Each row is a point on a tangle of strands that fork and nearly touch. The rows are in no order.
Points whose rows are less than 48 apart are linked; no others are.
Tizo: [ 13 -47   1  -5 -31  -3 -43  15]
zop: [ 15  -9  -7  28  85 -26  26   4]
lifu: [ 37 -29  18 -20   1  12 -64  42]
zovo: [ 21  44  31  12 -17 -48  28  16]
busi: [-36  41 -17  58  40 -13   8 -29]
Bil: [ 34  -7  -7 -20  12   2 -62  57]
kem: [-45   6   1   7  -2  14  42 -47]
Kuzak: [-52 -28 -11 -39  39  13  16   1]
Ziv: [ 29  -3  54 -39  16  20 -49  48]
fetev: [ 34 -42  12 -11 -19   9 -55  25]
takun: [  5  63 -11 -33  -6  -3 -30  51]
dor: [ 15  22 -16  38  68 -26  31   4]
Nefo: [-47 -21  -9 -47  27  -3  10  23]
Kalag: [-48  15 -22  49   4   9  13 -46]
movof: [ 27   5  60 -24 -48   0   5 -14]
luvev: [ -9 -25  -6  20 -49 -13  -9  -5]
lefan: [-37  22   5  14  -4  -2  49 -38]
Puz: [-21  32  14   9 -18 -26  55 -19]
datek: [-44 -10 -21  37 -12  10   8 -37]
Guko: [-52 -26 -18 -29  51  31   6  -9]
Vebur: [-17  13  -8 -49  17 -17 -15  57]
kugum: [  6  -8 -44  38   9  39   9 -49]
nug: [ 30  42  44  12 -36 -36  14   5]
zeni: [  6  44  23  11  -2 -51  39  13]
zik: [ -7 -39  -3   3 -37  -5 -16   0]
vig: [ 16  10 -24   7   9  37  48 -52]
mifa: [-44 -47 -13 -15  -4  -8 -18  18]
zemu: [-31 -33  15 -50   2  -5  13  15]
dab: [-50 -48 -15   1  -9   0  -7  -5]
baf: [  2 -22  44 -54 -12  -2 -15  26]
gif: [ -8 -40 -57 -13  40  21 -21  21]
Vateg: [  3  51 -19  37  68   7  21 -40]
rugol: [ 46   6 -30  40 -31  -5   6  -7]
dep: [-26 -25 -16 -24  32  47  25 -44]
kolod: [-34  -1  -8 -53  25 -14   1  43]
Dadek: [ 15  43 -27  35  44  15  37 -43]
lasad: [-44 -38 -20  15 -11   7  -2 -21]
nikab: [ 38  43  -9  10  15 -15  57 -10]
Supi: [-32  34 -19  58  28 -30  18 -10]
tateb: [ 59 -22  31 -32 -22  24 -17  -1]
Pofep: [  5  33 -26  27  25  30  38 -54]
bemud: [ 30  32 -14  13  -2  -3  52 -20]
maka: [ -7 -49 -47  14  13  37  -9 -24]
nama: [ 37  -4 -43  36 -17   9  11 -26]
Lidur: [ 35 -21  67 -31  -7  27 -39  24]
Nir: [ 20  10  -8   4 -22   4  45 -24]
lup: [ -6 -31 -17 -21   7 -13 -46  47]
ruv: [-26  28 -10  49   4 -35  28  -3]
legin: [-18  19 -19  21  25  43  17 -71]
Vodin: [ 12 -19  55 -36 -37   3 -13   6]
vepob: [ -8  43  11  13   8 -40  56   1]
roli: [-38  35 -18  51  28  11   8 -53]
Palur: [ 21   6  24  25 -57 -17 -18  -2]
Tum: [-14  22  -1  40  95 -15   7 -16]
pumog: [-15  28  -6  44 -13 -47  23   7]
dinup: [ 19  54  -9 -21  -5   1 -49  59]
vube: [ 20  -2  55  18 -58  -3 -33   2]
noka: [ 53 -21  54 -24 -21  32 -36  12]
malap: [-23 -32  24 -47 -21  -5  17  -1]
Zos: [ 15  17  41 -32  12   5 -58  62]
Vok: [ -6 -34  45 -12 -31  -7 -59  27]
firul: [  0  -2  41 -63   6  -8 -24  45]
fime: [ 19   0 -47  45  -4  17  18 -34]
Bafos: [ 21  36 -19  26  44 -19  47  -3]
vadip: [-20 -30 -11 -24  12  32  31 -32]
Dilig: [-11 -25  42 -26 -10 -11 -56  44]
fomi: [ 61  12 -15  37 -41  -7  -5  -5]
Neso: [ 19  23 -20 -21  10  -5 -54  65]
dinu: [-29 -39 -13 -21  -1 -15 -34  38]
kesu: [ 12 -24  49   6 -47   1 -44  10]
Gogeb: [-14  -9  31 -34 -40  -6  39 -14]
Saser: [-27   7  25  -9 -39 -18  42 -19]
Gov: [ -8 -19 -56 -14  35   6 -30  41]
bigu: [ 16  -8  -3  -6 -30   4  29 -22]
zore: [-24  -3 -15  -2  26  48  23 -66]
rifon: [-12 -56 -44  -2  15  21 -19   3]
losab: [ -8  -9 -42 -21  25  -8 -31  50]
buti: [ -4  18  -1  37 -38 -38  11   0]
Sabad: [ 66   5   9  21 -44   5 -16  -6]
beto: [ 32 -16   3  -8 -35   5   6 -13]
bivi: [ 43 -26  14 -22 -31  15  -7  -6]
loto: [-10  41  -7  39  87  -7  13 -27]
mepe: [-14 -32 -39  18  16  43   0 -45]
Zin: [ 33  30  49  -3 -47 -12  11  -7]
suf: [ -1  30  32 -32   8  -6 -52  67]
fuli: [  3 -27 -11 -19 -10  22  29 -26]
zave: [ -1  -3   9  27 -59 -25 -10  -4]
sulot: [-13  44 -14 -44   9 -15 -17  54]

A fork is a point with three links, a tip a point with one. Leave the first point through the second and follow the links. Name the first fork or tip that comes.
Dilig, Vok => zave
zeni, zovo => firul
Lidur, noka => bigu
Palur, vube => Dilig
bigu, Nir => zop

A fork is a point with three links. Follow the links from the first point to the second and name the forks in between, in order.
Puz, Guko => Nefo
Gogeb, kem => Puz
legin, bivi => bigu
Palur, Bil => zave
Dadek, dep => Pofep
Kuzak, lefan => Nefo Puz

Name the points in between on the shortest way along the links from the first point to the second, in order.
tateb, nikab => bivi beto bigu Nir bemud
lup, mepe => losab Gov gif rifon maka
Vebur, Bil => sulot takun dinup Neso
Zos, beto => Ziv Lidur noka tateb bivi
lefan, kolod => Puz Saser Gogeb malap zemu Nefo
Pofep, beto => legin zore dep vadip fuli bigu
